A landscape with many valleys, sampled at points; each row gives a point and its height.
From any point a ball rolls to the lowest of the 4 points nearest to it. It stops when none of these is lower. Distance is the straight distance between rows; heights are no part of it.
Mel (h 62.0): [-58  12  46 -11  27 -25  39  -9  31]
nevup (h 67.5): [ 17  40  15  44 -11 -14 -52  -3 -61]
Muf (h 39.6): [ 21  25   8  30 -13  -1 -39  -2 -50]
sulud (h 40.5): [ 38 -24  -7 -20 -25  45 -18  -9 -34]
Risod (h 21.4): [-28  -1   1   4  17 -18  23   6  32]
femap (h 35.5): [ 15  28   5  26  -5  -3 -38   5 -38]
Binu (h 55.1): [ 25  32  18  37 -23  -3 -51  -4 -68]
vudav (h 66.5): [-47  -6  14 -12  18 -22  40  -4  48]
falu (h 39.4): [ 29   1   0   1 -21  27 -32  -7 -52]
gedi (h 21.5): [ 10 -22 -29 -18   5  -1  29   6  41]
daz (h 13.2): [-19  29  14  30  14 -18 -13  10   0]
bug (h 46.5): [-55  18  37   7  25 -25  23  -2  21]
beli (h 41.9): [ 28 -26   4 -21 -39  46 -34 -13 -64]
nuki (h 26.7): [-27  17  14  21  14 -20  -1   6  14]
fal (h 67.7): [-46 -12  11 -21  20 -24  50  -7  53]
tar (h 14.2): [-14  -9 -13  -7  11 -11  27   9  39]
fegud (h 65.4): [-61  18  58 -33  34 -32  60 -21  34]
guf (h 18.7): [  4 -31 -32 -27   4  -4  35   0  55]
kagas (h 25.5): [ 31 -25 -32 -27  -9  15  19   7  25]
pena (h 27.7): [-44  11  20   8  20 -22  23  -2  30]
mub (h 39.3): [ 27   5  -3   4 -12  13 -27   2 -35]
sof (h 14.9): [  7 -36 -38 -31   2  -4  43   5  59]
gera (h 17.6): [-28  28  18  33  18 -20 -11   7  -1]
zere (h 31.7): [ 19 -13 -22  -6  -2   8  10   8  19]
rarip (h 57.5): [ 29  -6 -17  -7  -8  17  -8   5  -6]
Tum (h 29.8): [-9  8 -2 14 10 -9  3  8 16]
von (h 41.3): [ 29 -32  -2 -31 -33  47 -23 -14 -55]
mafi (h 44.7): [ 37 -15 -15 -19 -15  31 -12   0 -17]
Geto (h 24.5): [-26 -17  -7 -14  16 -16  36  -1  48]
mezi (h 65.3): [-54  -6  25 -28  26 -25  56 -11  50]
kat (h 21.2): [ -5 -22 -24 -13   9  -5  33   4  46]
Kobu (h 59.7): [-41 -20   0 -24  17 -20  56  -5  55]
pilos (h 31.5): [  7  30  10  33  -4  -7 -35   5 -36]
kos (h 47.8): [ 29   7  14  10 -37  16 -47 -14 -79]
pav (h 46.0): [ 11  10  -6  14   2  -1 -16   7  -7]
Fabun (h 19.2): [ 20 -34 -38 -30  -2   4  33   4  46]
sek (h 48.7): [ 31  -6 -17  -8  -9  21 -11   5 -14]
tilub (h 16.4): [ -6  31  15  42   5 -16 -30   5 -19]
Vud (h 35.7): [-46  15  24  13  21 -21  14   0  23]
futed (h 39.9): [ 33 -10  -3 -13 -20  31 -22  -7 -42]
Begu (h 22.7): [-20   2  -4   5  16 -14  16   8  30]
kevi (h 64.6): [-62   2  38 -22  25 -27  51 -13  43]
roki (h 37.7): [ -2   8   0  17   8 -10  -3   9   9]
rop (h 43.3): [ 16 -36   8 -21 -47  50 -39 -25 -75]
Nis (h 59.9): [ 18   3 -14   3  -1   7 -10   6  -3]
velog (h 41.4): [ 29  16   8  12 -23  15 -44 -10 -62]
Vigav (h 33.6): [ -4  16   3  23   6 -11 -10   5  -1]
gup (h 37.6): [-42  21  25  19  21 -23   9   1  15]
vuv (h 38.0): [ 26  15   2  19  -8   7 -37   1 -43]
gub (h 41.8): [ 31  -1   7  -4 -32  29 -44 -13 -70]
Nonog (h 19.4): [-14  24  10  33  12 -17 -20   9  -3]
nivod (h 19.7): [-5 -4 -9  0 14 -7 11 10 28]
bupor (h 23.1): [ -9 -33 -32 -32   3 -15  50   6  67]
sug (h 40.6): [ 22   9  -4  11 -10   6 -22   4 -23]
Sani (h 22.5): [ 19 -19 -29 -15  -1   8  21   2  30]
pap (h 32.3): [-13 -27 -24 -27   8 -11  44  -1  57]
fivag (h 53.6): [  6   7  -9   7   6  -1 -10   6   2]
ziv (h 18.3): [  2 -16 -20  -7   5  -2  25   8  39]
zemet (h 33.7): [-19  16   6  20  13 -16   0   9   9]
rofu (h 39.0): [ 32   6   3   8 -16  12 -29  -3 -46]
dusup (h 39.7): [  2  18  -1  22   6  -8 -16   6  -6]
bidev (h 35.4): [ 29 -17 -25 -21  -6  23   5   7  10]
mede (h 39.1): [ 15  18   2  20   1   0 -24   5 -23]
mak (h 42.4): [ 26 -14   6 -14 -35  40 -34 -15 -64]
Mase (h 40.9): [ 31  -6 -11  -8 -15  29 -23   1 -27]

Where does a ball stop that starts at each point below?
Tum -> tar
gedi -> tar
bug -> tar
Sani -> tar
kagas -> sof
sug -> daz
futed -> daz

Two balls start at each pair of points below. Name the first point that both come to, or write -.
mafi and Mase -> vuv
mub and Binu -> femap
fegud and vudav -> tar
